Points, in no order, along strands that fork, close into loops and pass close to each other.
In the rows, zero is written as 128.
Points whose rows are less than 75 apart are linked; no others are. Some points are linked to none.
K_319: [137 148 127 135 131 107 135 166 126 131 163  86 144 100 114 124 144 140
 144 153 176 155  94 143 140]
K_926: [143 102 134 110 152 164 119 138 118 100  84 143 110 193 105 108  70 151
 126 126  77 112 138 181 150]
K_219: [123 116 145  87 148 121 151 146 150 126 135 125 105 141 117  99 102 174
 160  96 156 140 114 198 162]
K_267: [136 139 174  58 150 106 151 109 157  90 140 132 100 124 103  89  89 132
 139  96 104 111 190 187 150]
K_423: [130 129 133  83 135 164 125 118 124 120 102 160  97 126 118  82  75 158
 128 119  87 109 151 170 162]
K_624: [117 122 123 107 129 170 109 122 125 122  79 165 107 121 132  84  95 155
 122 142  87 118 139 145 153]
K_296: [146 142 113  89 117 112 131 141 119  87 167  91 144  62 102 151 122 125
 119 184 140 153  87 108 145]
K_704: [155 148 164  54 145 131 139  94 134 100 133 144  98 132  98  94  57 138
 142  90  87 118 177 190 161]
K_429: [108 102 124  76 105 144 139 129 181 122  90 161 101 128 114  76 119 152
 101 122  92  93 188 148 143]
K_861: [117  85  79 142  74 142 136 113 176 169 104 125  87 140 117  93 184 141
  90  87 139 115 159 124  88]
K_270: [113  53 123 118 142 129 145 171 173 125 111 116 110 192 115 112 142 182
 145 116 138 118 122 168 141]
K_828: [143 141 100 180 100 122 139 132 137 173 162 112 132 107 126 134 178 116
 108 108 167 134 136  90  98]
K_474: [122 100 126  85 116 157 151 160 169 144 112 146 100 141 114  88 103 185
 136 111 148 117 133 187 156]
K_369: [123 159 163 155 119 119 106 109  74 146 152 150 179  93 160 181 139  96
 137 162 118 128 126  65 109]
K_748: [165 122 101 117 167 186 130 141 120 118  91 151 116 221  89 145  43 136
 125 119  96 110 110 189 178]
K_727: [119  71 128 123 138 119 138 162 175 140 112 115  98 163 132 100 157 164
 135 105 150 128 121 162 116]
K_417: [146 143 132  87 129  82 154 133 157  72 180  81 118  97  85 120 147 104
 114 142 151 129 132 154 130]
K_830: [127 172 136  88 128 101 128 120  99  58 136 129 149  79 119 161 115 107
 116 180 113 132 115  81 154]
K_348: [138 149  41 137  60 132 150 109 123 135 169 101 128  98  86 160 155 115
  79 109 161 118 130  46 116]
K_831: [123  91 172 146 157 139  95 128  95 110  87 132 124 176 160 124 118 108
 148 148  68 123 133 136  98]
K_437: [127 153 141  76 134 143 137 117 126 118 123 150 104 107 117  84  82 150
 140 117 117 118 141 183 172]
K_295: [140 146 151 118 145  73 135 133 132  92 160 110 140 105 126 134 166  98
 127 140 126 129 135 124 113]
K_497: [107  94 118 163 110 184 106 113  90 135  59 178 138 139 144 111 108 123
 122 164  72 120 136  93 126]
K_253: [125  71 109 136 104 127 140 134 175 152 105 119  94 155 123  98 184 137
  92  93 132 114 161 137  85]
K_313: [166 132  89 119 111 124 133 154 136 111 189  59 125  92  96 159 166 110
 100 146 151 139 113  90 105]
K_317: [107 153 106 108  90 143 142 137 150 156 126 147 122  76 121  78 119 160
 124 140 167 124 120 152 172]
K_563: [134 166 142 123 186 157 102 108 104 114 122 116 118 164 150 153  63  95
 165 117 126 146  73 206 142]
K_414: [112  87 114 139 117 148 129 153 161 167 102 137 114 135 139 101 152 161
 133 128 155 137 115 130 126]
K_411: [132 166 153 136 145 113 115 133  82 110 155  94 152 115 134 143 113 123
 165 164 140 162  76 164 138]
K_857: [130 172 147  96 142  98 137 112 111  76 147 126 133  83 116 111 115 115
 129 154 119 131 128 150 165]
K_114: [112  85 163 167 124 144 111 123 102 171 111 160 157 135 170 152 144 114
 141 142 109 136 134  75  76]
K_772: [160 174 150  96 190 145 109  86 107  94 127 136 109 141 121 121  45  86
 143 100  96 140 121 197 155]
K_33: [146 163 143 138 126 118 116 137  86 118 165 102 172  88 129 161 136 118
 143 184 134 155  93 109 126]
K_155: [124 107 107 176 103 122 129 103 148 174 140 144 124 122 144 146 175 112
 100  82 132 126 163  73  66]
K_258: [105 161  91 147  94  96 139  84 135 135 122 171 152 107 129 163 145 102
  77  95 149 103 165  36 102]
K_359: [117  84 120 107 107 122 137 126 185 135 103 129  88 145 120  92 173 133
  85  96 109 101 184 146 101]
K_31: [148 146 104 119  97 110 160 144 160 115 183  72 103 105  85 102 169 117
 100 125 177 116 129 153 130]
K_38: [107 105 137 173 126 144 116 154 115 194 130 114 131 144 169 150 143 159
 174 140 169 157  71 104 132]
K_466: [117 133 138 117 138 153 108 111 111 126  97 152 113 115 147 101 106 145
 134 138  97 131 124 147 151]
K_664: [136 157 131 121 128 107 133 148 118 113 163 105 139  83 112 115 134 128
 138 159 156 149 105 145 146]
K_953: [112 124 145 155 136 137 112 140 105 162 121 118 128 127 166 134 133 150
 163 144 152 156  77 135 136]
K_620: [133 179 158 139 158 119 106 117  74 110 153  90 151 134 147 153 103  99
 169 158 123 153  73 174 126]
K_415: [107  71 136 178 117 154 124 153 123 178 110 130 132 158 161 148 145 153
 161 144 161 147  87  91 114]
K_368: [163 110 131 136 177 145 121 137 118  91  98 126 132 246  84 139  54 130
 136 109  79 106 135 195 150]
K_535: [106  96 122 129 117 151 118 119 137 140  73 168 127 118 148  96 131 138
 122 144  95 124 149 114 126]
K_479: [115  87 113 129 124 165 129 153 124 120  72 154 129 172 118  92 106 174
 124 146 101 114 137 151 150]
K_115: [102 147 125 128 115 103 128  93 135 127  94 183 143  94 157 139 139 108
 105 114 106 111 171  51 125]
K_628: [119  85 127  93 114 135 137 138 185 114  87 148 106 146 115  81 141 142
  93 115  89  94 195 151 122]
K_819: [121 101 182 135 165 101 109 138 122 113 120 103 123 171 162 132 135 122
 172 125 104 142 114 158  94]
K_654: [112 167 134 123 118  84 136 108 121  95 112 167 152 100 148 149 141  99
 105 126 114 112 158  60 135]
K_643: [133 121 164 128 180 141  90 116 100 104  97 114 116 189 161 139  86  94
 155 131  75 124 105 176 109]
K_24: [ 99  74 137 179 106 178 111 120  92 161  73 180 152 140 155 131 117 117
 131 162  89 131 127  79  98]
K_222: [133 158 125  91 123  94 132 129 122  65 146 121 144  79 114 155 135 102
 103 165 128 126 126  77 137]
K_906: [133 152  78 114  84 129 140 139 139 124 160 101 136  60  91 136 142 119
  94 163 170 136 109  89 145]
K_53: [100  97 152 162 112 152 109 113 102 160  95 172 146 115 168 141 128 116
 132 151  99 132 138  78  90]
K_419: [105 141 110 123 107 152 131 149 140 165 116 144 117  92 136  92 124 171
 135 136 171 139 101 155 169]
K_943: [159 114 129  78 171 161 131 119 124 108 111 135 102 205  99 137  43 136
 148  76 104 144 122 210 155]
K_636: [148 147  94 144 106 102 143 123 125 120 173 108 144  98 111 161 173 104
  91 126 149 119 142  68 107]
K_915: [140 158  96 120  99  85 141 109 126  85 140 129 145 120 114 181 157  95
  66 102 149  99 155  40  97]
K_17: [121 156 159  81 139  70 147 112 158  73 142 120 112 103 109 110 140  98
 102 114 117  96 176 140 147]
K_399: [116 162  94 110  81 131 152 136 154 134 144 127 128  66 100  93 129 134
 107 150 175 118 124 134 166]
K_940: [130  77 130  68 129 146 169 167 160 129 127 142 102 190  92 117  82 197
 155  99 132 118 127 201 172]
K_445: [110 115 100 123 124 187 120 135 113 146  82 161 108 137 139 103  91 178
 134 145 128 126  96 157 168]
K_990: [123 151  69 151  69 128 143 110 152 165 143 126 117  87 108 112 169 121
  93 113 171 122 142  95 132]
K_152: [147 133 159 166 133 108 118 153 107 168 172  92 171 122 143 165 168 107
 154 141 156 140 120  93  84]
K_284: [121  94 181 145 149 120  99 132 106 137 108 121 127 155 169 132 143 116
 161 138  97 131 126 126  88]
K_864: [158 132 139 173 131  99 128 123 125 143 185 110 159 123 133 177 187  96
 113 115 135 120 152  76  70]
K_722: [146 139 120 178 119 102 129  98 125 147 181 130 166 125 138 187 170  98
  96  94 141 103 166  47  70]
K_413: [158 142  98 138 104 108 150 148 142 123 184  74 107 114  94 118 182 113
  99 116 168 121 126 128 114]
K_989: [169 152 154  72 170 148 118  86 119 100 117 149  89 149 100 106  41 119
 131  92  76 123 161 187 160]
K_476: [123 131 172 139 143  92 108 105 118 121 117 154 138 115 172 145 154  94
 134 127  84 118 160  83  95]
K_613: [145 145  85 189  97 154 137 151 120 188 172  95 168  90 111 157 157 128
 118 136 183 155 106  71 116]
K_867: [105 106 111 120 103 143 128 121 161 151  91 160 112 102 140  93 150 141
 114 122 122 126 154 121 127]
K_210: [138 156 125  95 117 111 152 147 133 105 167 110 131  74  94 104 122 131
 129 155 163 134 111 158 161]
K_847: [ 87 104 104 167  91 174 122 120 131 191  90 174 143  96 150 117 125 146
 131 145 143 158 118  82 115]
K_478: [117 116 116 151 139 193  94 123  92 132  63 157 124 158 145 120  85 129
 122 164  91 113 102 139 144]
K_598: [131 151 101 119  77 117 163 124 172 135 157  94  94 105  99  90 170 123
  95 107 168  96 149 149 133]
K_22: [133 135 148 134 138  96 132 145 143 136 145 111 120 115 135 112 170 129
 136 126 154 142 124 145 116]
K_323: [145 145 105  97  89  83 156 119 151  80 170  84 102 114  88 129 170  96
  76 118 147  96 142 111 114]
K_802: [120 148 109 162 105 116 128 106 124 159 140 157 165  83 135 154 156 112
 110 128 145 131 144  56 112]
K_395: [120  57 127  93 143 133 156 168 163 117 121 127 113 203  98 116 109 196
 151 106 132 118 122 186 164]
K_42: [134 102 108 146 182 177 120 132 119 115 101 130 130 230 118 171  66 120
 152 133 108  99  86 191 178]
K_307: [143 114 115  88 109 176 140 143 143 117  82 177 111 169  83  75  58 175
 105 129  67  94 173 163 163]
K_858: [142 121 156 112 166 144  98 103 115  90  90 149 101 151 131 102  84 124
 123 129  51 113 153 156 137]
K_606: [142 107 159 127 191 148  96 115 121  98  99 110 117 217 136 143  64  90
 150 116  73 125 110 189 119]
K_436: [141 161 152 102 167 142  91  83 106  91  99 152  93 129 138 108  72 102
 121 127  59 109 143 150 152]
K_661: [109  77 131 170 134 147 125 151 105 113  61 142 148 201 126 107 128 151
 133 153  91 108 147 136 133]
K_934: [145 143  73 117  92 136 133 141 132 130 167 101 145  63  97 168 146 115
  87 158 160 143 104  55 132]
K_133: [147 140 141 111 139  70 148 142 158  94 179  83 115 116  98 109 168 105
 123 116 155 127 137 164 118]
K_838: [135 153 146 100 160 125 127 122 112 115 135 125 112 141 130 116  80 143
 163 107 139 147  98 203 163]
K_554: [120 152  75 179  94 130 131  87 121 153 172 144 180 111 113 190 131 110
  80  96 156 113 146  23  90]
K_308: [130 113 170 105 174  90 126 136 145 105 136 103 115 161 130 106 129 140
 166 100 122 146 128 185 119]
K_822: [126 175 163 132 139  91 117 105  89  92 132 144 150 101 158 148 136  99
 130 149  91 120 147  84 130]
K_551: [111  98 132 141 141 175 105 132  97 132  76 147 119 167 151 121 100 151
 142 155 105 125 100 146 140]
K_761: [ 95  67  99 176 101 167 134 143 131 153  62 168 157 152 126 101 140 152
 128 147 118 133 134 104 116]
K_980: [123  65 138 114 167 124 141 145 139  93 120 115 119 230 110 141 102 169
 171 106 104 126 106 193 156]
K_117: [152 141  68  99  83 118 137 123 124  97 167  88 120 108 104 190 148 114
  66 110 151 117 125  32  96]
K_339: [133 131 171 133 164 143  90 108  89 115  99 122 114 162 168 135 102  92
 152 145  73 130 111 153 108]
K_185: [125  90 124 162 116 121 129 123 156 162 117 141 114 132 142 130 179 116
 102  97 124 124 161  95  71]
K_243: [108 126 112 137 125 136 131 159 136 168 126 124 118 109 140 109 122 183
 157 134 184 151  76 153 169]
K_808: [102  80  72 145  81 158 133 122 180 173  82 155 107 126 115  92 164 143
  97 116 133 126 156 116 102]
K_247: [117 130 150 145 150 120 118 139 104 144 139 104 125 147 157 139 123 152
 177 138 157 156  67 165 139]
K_623: [106 129 115 178 104 134 122 104 137 188 134 170 160  91 144 153 144 116
 115 122 141 142 145  56  97]
K_32: [154 142 121  89 128  95 143 137 145  73 183  83 126  88  92 145 151 101
 106 160 144 136 118 115 121]
K_379: [122 171 135 142 167 175  89 111  82 142 100 130 116 130 167 146  76  89
 143 158 110 130  83 165 139]
K_488: [128 161 157  90 147  91 139 118 129  88 146 128 121  95 117  94 117 123
 139 128 118 125 146 169 156]
K_322: [120  91 129  93 126 138 148 160 188 148 118 125  97 152 118  90 137 176
 130 103 154 114 134 176 138]
K_824: [121  91 132 167 153 139 129 154 108 108  80 134 147 233 113 113 112 156
 137 139  86  92 147 165 155]
K_196: [154 132 103 163 110 146 118 135 115 152 187  98 194  84 111 200 142 113
 103 143 159 134 126  40 100]
K_549: [141 149 157  85 148  86 150 124 137  80 169 109 129 110  95  98 111 121
 150 121 135 138 141 187 143]
K_504: [109  70 156 182 116 151 116 144 116 185 120 149 153 150 164 149 145 122
 141 136 128 140 126  75  69]
K_614: [126 153  52 154  74 132 146 109 138 159 157 123 135  86  96 136 165 115
  88 115 167 127 137  71 124]
K_215: [124 157 101 169  92 132 128 114 118 162 154 148 183  69 123 171 137 117
 106 144 153 143 131  44 118]
K_288: [114  84 140 135 148 134 124 151 133 134 104 122 115 163 152 118 132 163
 160 133 134 138  98 151 132]
K_301: [116 141 150 124 140 129 117 127 116 130 116 138 119 113 151 108 124 143
 147 133 120 138 124 157 138]
K_956: [120 123 181 142 145 114 102 113 102 130 111 141 131 128 176 139 144 107
 152 143  84 128 143 108  91]
K_40: [122  73 133 140 163 131 135 151 120  95  96 123 128 235 106 131 102 168
 148 120  89 108 132 184 151]
K_991: [146 169 149 121 186 148  97  95 106 105 125 120 119 149 142 136  58  85
 150 117 103 144  96 196 137]
K_630: [130 136 179 129 154  71 117 111 130 104 127 132 131 120 158 139 163  95
 132 118  86 118 159 104  98]
K_607: [ 97 141 110 149 103 102 130  85 145 146 106 184 150  98 153 153 146 101
  94 105 118 114 172  39 101]
K_495: [120 152  78 179  91 139 127  98 126 167 168 149 186  86 107 180 128 116
  96 121 161 131 140  28 104]
K_269: [158 141 139 144 141  91 128 160 126 115 186  71 152 112 114 151 170 113
 141 152 155 149 111 122 100]
K_872: [146 150  76 115  82 100 146 115 125  95 145 113 143 107 100 185 147 104
  65 112 157 108 139  31 101]
K_827: [155 143 110 164 127 104 138 155 137 144 181  71 120 126 114 135 191 115
 120 113 172 138 124 118  97]
K_825: [134 148 141  93 124 115 159 146 144 115 160 112 124  96  91  93 105 144
 144 125 179 136 115 193 167]
K_72: [117 113 128 135 125 121 129 144 150 159 120 130 115 118 144 106 162 150
 133 121 156 138 125 132 125]
K_735: [117 191 138 148 147 157  96 112  67 143 117 127 132 108 166 148  97 104
 146 169 121 141  75 151 147]
K_656: [166 135  73  98  92 128 138 136 135 108 187  68 110  88  96 171 156 110
  82 132 150 127 118  66 107]
K_575: [137 143 147  74 125 128 162 140 148 128 154 131 110 117 101  95  93 157
 157  98 167 130 132 209 171]
K_405: [162 148 141 130 142  80 125 144 132 101 181  85 155 108 115 162 175  97
 129 152 135 141 127 106  93]
K_674: [108 121 125 174 101 154 120 113 120 192 119 170 151  92 157 139 138 131
 131 134 139 152 127  66 102]
K_475: [174 121 114  89 175 181 126 127 129 113 102 146 110 216  87 151  33 118
 141  88 103 130 114 199 158]
K_444: [113 160 135 145 132 161 103 120  75 152 107 136 126 106 169 131 104 130
 144 162 129 145  82 141 150]
K_834: [117  93 119 146 162 170 115 134 105 115  89 123 120 209 140 153  88 135
 152 147 105 111  84 169 153]
K_555: [130 136 146 119 145 107 132 146 143 130 146 109 120 114 127  99 135 147
 156 122 160 141 111 172 140]
K_511: [135 162 142 144 129 119 121 146  82 136 162  97 161 104 139 151 131 128
 159 175 151 161  79 132 130]
K_162: [104 102  98 112 105 181 130 145 136 158  81 163 116 134 130  87 101 187
 132 140 138 125 111 153 166]
K_46: [132 132 127 150 141 108 136 170 139 155 160  76 131 123 128 121 151 153
 160 130 194 150  84 143 147]
K_153: [129 154 156 119 163 116 118 125 105 111 137 112 116 137 143 120 103 130
 171 125 132 151  93 191 142]
K_678: [121 146  89 134  81 121 145 118 163 160 140 118 107  94 114  95 174 123
  94 109 167 113 140 127 133]
K_673: [104  99 108 142 112 181 110 119 112 141  63 179 132 124 146  97 114 142
 121 156  89 124 141 104 136]
K_472: [118 120 161 179 122 140 113 133  94 205 159 134 179 118 159 167 143 117
 156 137 146 144 119  70  85]
K_381: [129 141 162 168 121 125 114 121  88 175 159 142 188  98 156 178 145 103
 146 148 133 134 129  61  96]
K_701: [157 144  83 184 102 137 137 129 116 167 189  97 156 108 113 163 171 114
  97 103 164 131 139  66  93]
K_386: [133 110 163  97 172 104 130 128 135 100 141 104 110 182 137 123  96 148
 181  81 131 152 107 208 141]
K_516: [ 96  65 118 191 112 151 135 153 121 137  58 156 169 187 117 102 146 147
 127 147 104 115 157 115 119]
K_457: [134 115 121  78 118 173 137 140 136 125  96 171 103 145 108  80  66 172
 123 125  91 107 148 173 162]
K_263: [149 145 114  93 122  89 136 132 135  72 169  99 137  93 104 161 161  98
  94 153 138 121 130  86 120]
K_137: [132  99 124  68 117 161 162 157 151 131 115 152 100 161  97 102  71 191
 149  99 132 119 130 193 163]
K_182: [110 150 120 143 134 187 103 120  88 154  87 150 108 118 163 124  90 144
 139 154 122 140  77 155 160]
K_483: [137 149  97  94  94 123 139 138 134  97 157 112 139  52  98 133 131 120
  99 177 155 137 100  98 156]
K_780: [119 161 161 123 146 100 110  98 103  98 115 148 125 104 159 125 127 108
 132 140  80 124 148 106 141]
K_404: [127 162 112  96  88  77 161 111 158  79 147 104 102 112 102 129 164  94
  74 109 148  85 161 115 129]
K_74: [108 108 110 125 100 105 133  96 169 134  95 159 102 126 138 122 170 110
  85  86 105  98 190  88  99]
K_993: [128  77 147  97 172 116 136 134 142  98 131 110 107 208 120 132  97 164
 175  93 113 142 103 199 142]
K_312: [120 106 173 145 162 102 113 144 123 136 133  95 125 169 170 140 140 131
 183 127 130 146  92 149 100]
K_99: [118 103 140 140 155 154 108 137 100 123  88 125 114 183 153 133 100 140
 152 142 102 124  93 166 133]
K_477: [151 112 116 149 191 157 121 135 130 104  99 129 137 252  94 161  56 113
 142 118  92  98 113 192 168]
K_366: [129  92 165  91 168 114 129 142 145  99 116 120 104 169 121  99 111 152
 156  99 106 136 147 195 122]
K_755: [129 128 116 180 111 104 130  88 135 164 160 148 146 124 148 170 169 105
  94  79 137 108 171  53  62]
K_142: [129 182 136  97 139 108 125 107  86  58 144 122 141  82 121 138  99 104
 128 174 109 136 112 126 163]
K_276: [163 138 109 129 128 115 133 165 136 115 190  66 138  91  97 148 164 114
 117 155 165 149 103 109 111]
K_149: [117 121 127 129 122  91 132 104 161 127 109 142 108 115 146 121 177 105
  93  98 110 109 177 106 101]
K_48: [125 105 170 117 162 109 110 127 135 102 106 132 111 146 150 109 129 119
 142 118  76 128 152 150 106]
K_729: [120 129 115 160 126 129 133 165 134 179 144  99 125 119 141 118 147 162
 154 133 197 153  83 127 156]
K_536: [120 105 143 144 127 110 125 121 154 141 113 144 120 116 152 126 173 113
 110 115 112 122 163 101  92]
K_198: [166 130  94 170 112 137 123 125 113 143 202  94 173 112 110 195 160 107
  96 115 151 125 138  51  80]
K_129: [137 152  77 125  65  96 151 102 133 111 153 106 107 112  98 135 172 101
  74  97 152  92 152  78 115]
K_304: [129 166 160 115 161 126 100  91  94  93 104 151 102 118 157 123  93 100
 128 135  61 113 137 130 148]
K_856: [155 107 151  70 161 144 142 127 133  99 117 136  98 190 102 116  59 155
 157  82  92 135 141 207 140]
K_266: [144 162 150  79 156 136 134 108 107 108 131 140 105 125 114 103  65 134
 152 104 116 136 126 202 169]
K_754: [122 114 172 168 129 133 108 139  92 184 143 127 159 132 173 159 148 121
 162 139 143 148 105  92  87]
K_712: [170 150 152  72 175 148 119  90 115 102 130 140  99 164 109 109  42 105
 149  82  92 143 142 206 152]
K_355: [127 100 157 128 157 137 100 124 111 101  89 135 111 156 146 109 116 126
 140 137  68 124 143 147 116]
K_486: [122 141 103 192 103 144 130 150 129 200 147 123 155  92 135 137 154 136
 135 133 187 161 105  81 124]
K_640: [112 175  88 111  89 123 141 114 117 111 126 147 161  53 113 141 122 120
  96 171 148 133 121  69 169]
K_357: [140 129 171 163 141  99 117 152 116 155 162  95 152 138 159 147 171 119
 168 133 150 152 111 118  92]
K_442: [107 157  99 138  90 129 135 110 145 160 119 158 140  70 135 110 150 129
 108 136 148 131 140  90 146]
K_151: [140 140 151 154 130  94 129 122 122 145 157 122 155 109 146 158 176  97
 123 131 132 127 147  85  86]
K_720: [103  97  97  87  89 165 138 126 180 139  72 172 113 124 114  71 121 156
  99 131  95  94 183 133 149]
K_223: [144 148 171  82 164  92 147 112 126  81 162 111 128 138 107  99  95 123
 163  96 123 148 138 210 142]
K_29: [108  94  98  98  91 174 148 149 173 145  79 164 121 148 101  69 110 181
 110 134 109 101 162 154 147]
K_812: [104  97  97 164 104 155 132 144 155 195 109 137 123 117 142 112 155 158
 136 126 175 154 105 104 124]
K_996: [114 163 149 101 130  76 134 111 131  77 122 146 135  99 137 132 147  99
 103 132 112 107 166  83 142]
K_385: [159 110 141 121 185 152 104 125 120  87  94 123 118 227 105 134  56 108
 134 108  71 115 129 190 131]
K_362: [ 93  72  99 170  95 172 123 136 138 172  80 164 143 126 139 114 143 148
 132 142 140 149 126  93 108]
K_994: [114 127 107 167 112 141 134 155 141 192 128 117 125 106 143 116 157 152
 140 124 186 155  97 110 135]
K_200: [130 145 158 149 134 105 114 128 113 139 147 130 155 102 156 146 161 112
 141 141 125 138 133 103 104]
K_544: [130 166 155 120 153 120 115 110  96 109 129 128 121 119 145 115 110 118
 148 137 108 142 114 166 148]
K_425: [100  68 140 160 136 144 117 150 121 153 101 120 124 172 160 136 139 155
 161 147 140 138  91 123 126]
K_850: [121 170 148 137 170 142 108 117  84 124 135 102 132 151 159 156  84 100
 168 136 131 147  59 196 141]
K_180: [151 146 104 165 103 143 126 149 112 157 176  99 177  78 111 169 150 118
 113 157 167 154 109  63 114]
K_913: [100 127 103 136 103 142 129 111 150 162 101 165 128  80 144 102 155 134
 114 126 134 130 144  96 134]
K_172: [138  79 150  70 147 132 151 159 162 105 114 133 105 187  91  98  90 172
 136  98  99 116 170 195 140]
K_279: [172 140 107 171 124 117 135 159 128 143 192  67 144 124 114 160 191 104
 117 118 164 137 125  97  88]
K_65: [141 150  61 126  57 120 160 115 130 107 175  85 104 108  89 146 163 112
  76 111 153 108 139  70 123]
K_792: [121 116 140 130 151 105 134 155 151 142 145 103 113 137 142 116 145 161
 163 114 173 140  93 162 145]
K_684: [107  93  94  97  93 182 142 158 160 147  82 164 120 140 115  73 103 194
 127 134 129 114 129 156 163]
K_770: [118 159  69 160  84 102 143  84 127 135 147 150 152 115 112 175 140 110
  74  86 156 105 156  29  92]
K_508: [121 103 142 110 156 132 130 145 134 123 121 119 104 163 136 120 107 170
 165 114 141 139  94 187 147]
K_767: [125 127 120 159 113 120 130 129 142 169 135 136 126 101 144 120 170 123
 124 117 152 142 135 103 107]
K_921: [125 168 165 136 131 107 111 104  77 112 138 144 169  98 160 173 133  94
 132 158  94 122 135  66 122]
K_893: [111 164  95 116  87 121 144 120 149 133 130 142 133  69 114 105 147 124
 103 140 156 121 136 111 160]
K_950: [121 138 135 149 157 189  84 118  88 142  74 140 111 151 162 138  81 103
 134 162  97 119  88 149 133]
K_412: [119 167 112 125 109  84 138 114 129  96 125 147 153  99 128 163 150  95
  82 127 142 109 155  51 123]
K_539: [140  97 157  67 159 125 149 140 155 106 119 128 101 173 105 100  87 162
 153  91 110 131 152 204 140]
K_203: [130 123 177 120 157  82 118 119 142 108 123 127 117 126 152 118 161 109
 135 118  93 130 162 135  98]
K_454: [122 126 148  99 131 106 128 120 161 117 116 147 104 105 136  97 146 130
 113 115 106 112 170 142 134]
K_789: [108 148 115 127 125 177 113 123 100 153  95 158 114 105 149 100  90 168
 135 148 137 139  89 160 172]
K_932: [133 131 173 149 159  84 117 148 120 133 161  85 139 147 156 135 159 121
 184 130 146 154  98 143 100]
K_571: [132 161 150 111 138  61 139 119 138  82 143 122 133 103 131 142 161  94
 112 134 120 115 158  99 123]
K_646: [122 144 164 157 132 119 109 127  92 152 135 127 148 112 167 144 147 118
 155 151 126 144 111 111 108]
K_159: [121 157 107 114  88  80 150 104 156 107 136 129 111 105 117 128 180  97
  79 102 143  95 166  94 129]
K_896: [125 147 172  66 143  81 149 108 161  80 141 135 103 114 112  90 115 118
 120 105 101 104 188 163 152]
K_125: [115  84 137 173 124 145 119 142 132 178 109 136 136 139 158 140 154 134
 150 132 145 154 113  95  93]
K_604: [145 156 132 107 130 108 125 136 104  80 166  95 158  78 112 163 130 115
 132 187 128 152  92 106 131]

A tip is a point with one link. Name the tips that can be reached along the links from each point below, in the order of the rows.
K_858: K_152, K_808, K_74
K_483: K_17, K_934
K_857: K_133, K_223
K_386: K_748, K_172
K_38: K_247
K_838: K_307
K_990: K_323, K_279

A piece is all that can be reached along the links. How many separate loops has the piece of each point below (a circle has one, a figure eight two, a Y none), and how many tips (points with one link)?
K_701: loops 3, tips 1
K_312: loops 1, tips 3
K_270: loops 1, tips 0
K_295: loops 1, tips 2
K_896: loops 0, tips 2

Name the points in between on the shortest way along the links from the first point to the second, in order.
K_712, K_17: K_989, K_704, K_267, K_896
K_554, K_915: K_770, K_258, K_607, K_115, K_654, K_412
K_29, K_551: K_684, K_162, K_445, K_789, K_182, K_444, K_735, K_379, K_950, K_478
K_457, K_153: K_423, K_437, K_266, K_838
K_203, K_368: K_48, K_355, K_831, K_339, K_643, K_606, K_385
K_415, K_825: K_425, K_288, K_508, K_219, K_575
